The views of a scene show one set of named points, each view turned or mirrored, shifted and resized as a whole, with a little noise and some points left out.

Scene 1
View 1
suke: [  7  -5  -1  -5   2  -3   5  15   2   8  -1   6   6   3   7  -3  -7  -8
  -1 -11  -8]
repas: [  5   1   1  -3   1   8  -1  18  -2  -8  10  -2  -3 -17  16 -15   1 -11
  -4  -4 -11]
Neso: [  5   4 -11 -10  -2   6  -3  15   0  -4   9  -7  10 -12  20 -16  -6 -10
  -4   0 -14]
Gume: [ -1  -1  13 -14  -1  10   8  10   6  11  -9 -11  -4   6  -5  -6  -9 -13
  12 -27  -3]
Kel: [ 9 -2 20 -5  3 12 -6 16 10 -5 -6  3  3 -8 11 -6  1 -9  5 -6  1]
mula: [10 -7 -3 -9  2 -5  0 19  6  2 -1 13 21 -4 17 -3 -5 -9 -5  0 -7]
Fuv: [ -5  -6  17 -12  -1  13  12  19   4   1   0  -9  -8 -14  -3 -10  -1 -17
   9 -28  -7]
vofe: [  9  -9   7   7   6   1   4  24  -4 -10  15  15  -8 -23  13  -9   6  -9
  -8  -4 -11]
keper: [  6  -2   4  -6   2   5   0  16   3   0   1   2   4  -5  11  -7  -3 -10
   0  -8  -7]
vebob: [  2  -9  -4 -11   0  -4  11  18   1   7   3   3   9  -4   5  -6  -8 -12
  -1 -16 -11]
sofol: [  6  -3  -7  -8   1  -3   3  15   1   5   3   2   9  -1  12  -7  -8  -9
  -4  -6 -10]
teku: [  1  -7  12  -8   1   7   7  17   4   1   0   0  -2  -9   2  -7  -2 -13
   5 -20  -6]
mar: [  9   4   8  -5   0  12 -10  14   6  -7   0  -3   4  -9  18 -11   0  -9
   1   1  -4]
tar: [  8  -8   8   2   4   4   3  24  -1 -11  13  11  -4 -25  13 -11   6 -11
  -6  -6 -10]
renad: [  4  -9  11 -12   2   2   4  19   9   3  -5   5  12  -6   6  -3  -4 -13
   5 -14  -3]
View 2
Fuv: [  6   5 -12  12   7   4   8  -2  15  -1  -2  -5  -2   6  -1  -1   1  10
   8   7  15]
tar: [  9   2  -3  -8   4  13   6   4  15  12  -3  11  -7 -11   7  -2  -4   7
   3   7  -2]
Neso: [ 12   8  -4 -19  -5   1   8  11   6   5   8   5  -6 -10   8  -4  -6  -1
   0   5  19]
vebob: [  7   3   3  -2   1  -2   6   6  11   8  -3   2 -10   0  -3  -9  -4  -2
   2  -1  20]
mar: [  7   5 -12 -19  -2   3   9   1   5   3   5   1  -4  -2   8  -8  -5  -1
   1  11   4]
sofol: [  6   6   3 -12  -2  -2   8   7   9   8   1   2 -10  -2   0 -11  -5  -5
   0   1  16]
keper: [  6   5  -4 -10   0   2   8   2   9   5   1   1  -7   0   2  -9  -4  -1
   2   6   9]
mula: [  4  -2   1 -16  -2  -6   3   3   5  12  -2  10 -11  -2   3 -13 -10 -10
  -1   1  11]
renad: [ 3 -2 -7 -2  3 -5  5 -3  8  6 -4  4 -7  5  0 -9 -7 -3  4  4 12]
Gume: [  2   7 -10   6   5  -2  10  -4  12  -4  -1 -12  -5  13  -6 -10   2   2
   6   7  16]
suke: [  4   5   3  -8   0  -1   8   3  10   8  -3  -1 -12   2  -4 -14  -3  -5
   1   1  12]
Kel: [  3   2 -14 -11   2   2   7  -6   7   3  -1   0  -4   5   4 -10  -5   0
   3  12  -1]
repas: [ 11   8  -6 -13   0  10   9   7  11   6   4   5  -5 -10   8  -3  -3   5
   3   8   7]
View 3
renad: [  9   6  -9   3   2  -1  -2  -1   6   3   0   1   5  -4   3  -8   2   5
 -18 -11 -14]
mula: [ 12   9   0   0  -5  -6   4   4  14   6   0   0   4  -1   2 -10   3   2
 -17  -5   1]
sofol: [11  7  0  2 -4  3  3  4  8  0  1  2  3  0 -3 -8  4  0 -7 -6 -4]
repas: [10 -4  6  6  3  4 -3 -6  1  8  4 -2  8 -2  4 -1  2  1  0  0 -1]
suke: [ 14   4  -4   3  -3   2   3   2   5  -2   3   3   3  -1  -5  -9   2  -1
  -7 -10  -8]
Neso: [ 8  5 11  6 -2  8 -3  1  8  4  0 -2  8  1  4 -5  8  4 -1  4  1]
keper: [ 7  4 -1  2  2  1  1 -3  4  5  2  0  4 -3  0 -4  2  1 -7 -6 -9]
Kel: [  1   4  -3  -3   7  -4   1  -9   3  12   2  -3   4  -7   6   2  -1   2
 -12  -7 -14]
Gume: [  3   7 -14   3   9   9  -2  -4  -4  -4   0   3   2  -5  -3  -1   1   4
  -8 -14 -29]
vofe: [ 18 -16   1   6   2  -7  -2  -9   0  12   9  -1   8  -4   2  -5  -5  -3
  -5  -5   6]
teku: [  9  -1  -9   6   7   4  -4  -5  -2   2   2   1   6  -4   0  -4   0   4
 -10 -11 -17]
Fuv: [  7  -4 -13  11  11  11 -10  -8  -7  -1   0   2  10  -4   2  -3   1   7
  -7 -11 -23]
mar: [ 0  6  6 -1  4  1  1 -6  5 11  1 -4  4 -4  7  2  3  3 -6  0 -7]
tar: [ 15 -14   0   7   4  -5  -4 -10   0  12   7  -1  10  -4   5  -4  -3  -1
  -7  -5   2]
vebob: [ 15   2  -7   6  -2   5  -2   3   5  -4   0   4   6   0  -3 -11   4   2
 -10 -10  -8]
View 4
Gume: [  2  -2  15   3 -13  12  -9   6  17  -3 -10   4  10   5   7  15  -2  -2
   3  -1   5]
tar: [  9   3   7   1   7  -5  -8  -7   3   2  -6  10  -5   1  13   3  16   4
  -6 -10  -3]
keper: [ 4  0  4  0 -3  4 -7  0  5  0 -3 10  1  5  7  4  4  0  0 -2  5]
sofol: [ 4 -8 -2  4  1  1 -2  2  7  3  0  4  4  8  5  3  6  1 -2  1  7]
teku: [  5  -1  11   2  -5   6 -10   2  10  -1  -8   5   4   2   9  11   5   2
   0  -5   1]
vofe: [  9   3   7   3   9  -9  -8  -6   4   3  -4   9  -7   3  15   1  17   1
  -8 -12  -2]
vebob: [  5 -10   1   5  -1   2  -7   5   7   3  -2  -2   4   5   6   8   6   4
  -1   0   3]
mar: [ 3  5  2 -4  0  5 -3 -7  5 -2 -3 20  2  6  5  2  8  0  0 -1  6]
repas: [ 5  3  4  1  7  1 -1 -7  9  0 -5 14  3  4  8  4 16  4 -4 -4  2]
Neso: [ 2 -4 -6  1  7  4  3 -6  6  1  0 13  7  7  3  3 15  7 -3  3  5]
Kel: [  4   7   8  -5  -6   6 -10  -3   3  -2  -7  17   0   4   8   3   1  -2
   2  -4   5]
View 5
tar: [-14  -2   4 -13  -9  -3  -9   6   0  -3   5  -7 -25   6 -16   0   4  11
  -5  -5  10]
renad: [-12  10  18   1   2 -18  -8   1   3   1  -5 -18  -2  12  -8  -5  17  22
  -5   0 -11]
Kel: [-12  15   9  -7   9 -13 -14   8  10   1  -5 -14 -17   3   5   2   8  19
   0  -3 -11]
vofe: [-17  -8   2 -11  -9  -2  -8   7  -2  -3   4  -5 -26   2 -18  -2   3   7
  -7 -10  14]
sofol: [ -8  -1   9  -4  -5 -18  -3   6   3  -3  -9 -23   6   1 -11  -7  22  11
   2  -9   3]
suke: [-12  -1  12   3   1 -18  -4   2   6  -1  -9 -18   7   5  -7  -8  20  10
  -1 -13  -3]
repas: [ -8   2   0 -21 -10  -8  -8  12   9   1   3 -15 -12   3 -10   4  12   8
   4  -7   8]
Fuv: [-14  14  17 -10  -3  -8  -5  -2  20  11  12  -7   0  34 -11   7  13  17
  -2  -6 -14]
mula: [ -9   1  13   1  -1 -21  -7   7  -9  -6 -14 -27  -4  -8  -9 -12  20  18
  -3   0   2]
teku: [-14   8  15  -5   0 -11  -7   1  12   5   3  -9  -3  20  -8   1  13  16
  -2  -8  -9]
keper: [-10   6   8  -7   0 -13  -7   6   8   0  -4 -18  -4   5  -5  -1  16  13
   1  -7  -2]
mar: [ -7  10   3 -12   4 -14 -12  13   8  -1  -8 -20 -13  -5   4   1  11  14
   5  -4  -2]
View 6
vofe: [ -1  12 -20   5   0  -4  -7  -4  17  -5  12   9   0  17  -3  -3   0 -13
   5   6  -3]
suke: [ 1  5  2  2 14 -1 -9  0  5 10  5 16  2  1 -4  8 -1  2  3  5 -4]
vebob: [ 6  6  0  6 14  5 -8  3 10  8  4 14 -3  2 -4  5 -4  4 -3  2 -2]
mar: [ -6  -4  -5 -13   6  -4 -17  -7   6   1   5  12  -6   9  -7   3  -4  -8
   8  -9   0]
sofol: [  3   6   3   1  11   0 -16   1   6   7   5  14   1   3  -5   5  -7  -2
   1   2  -5]
Kel: [-14  -6  -8 -11   8  -5  -8  -7   9   8   6  12  -9   6  -8  10   6  -6
  10 -11   5]
renad: [-4 -1 -3  0 11  3 -5  1 13 12  5 13 -9  1 -6 11  2  2 -1 -6  3]
keper: [ -2   1  -4  -4  10  -1 -11  -3   7   4   5  14  -3   6  -5   4  -1  -3
   4  -3  -1]
teku: [  1  -2 -10  -1  14   5  -1  -4   8   4   4  14  -7   6  -4   1   5   4
   0  -4   5]
repas: [  2   2 -11  -4   5   0 -15  -5   8  -5   7  11  -3  14  -5  -6  -7  -9
   3  -4  -2]
Fuv: [  6  -7 -15  -1  18  10   5  -4   6   2   2  15 -12   7  -5  -4   6  10
  -4 -10  11]
mula: [ -6   8   4   2   5  -3 -17   4  15  12   7  11  -3   1  -7  14  -6  -8
   2   0  -6]
Gume: [ 3 -8 -4 -6 23  6  2 -6 -1 10  0 18 -6  0 -5  3  9 15  1 -6  8]
Neso: [  5   2   1  -5   6   1 -24  -1   7  -3   4  12  -3   9  -6  -3 -17  -8
   0  -6  -5]
tar: [ -1   7 -20   3   1  -2  -7  -4  17  -4  11  10  -4  16  -4  -3  -1 -12
   3   1  -1]

In a view up to two points have been moved. Name them for each view, in the order of its rows, or write -.
view 1 => Gume
view 2 => -
view 3 => suke
view 4 => keper
view 5 => mar
view 6 => Kel
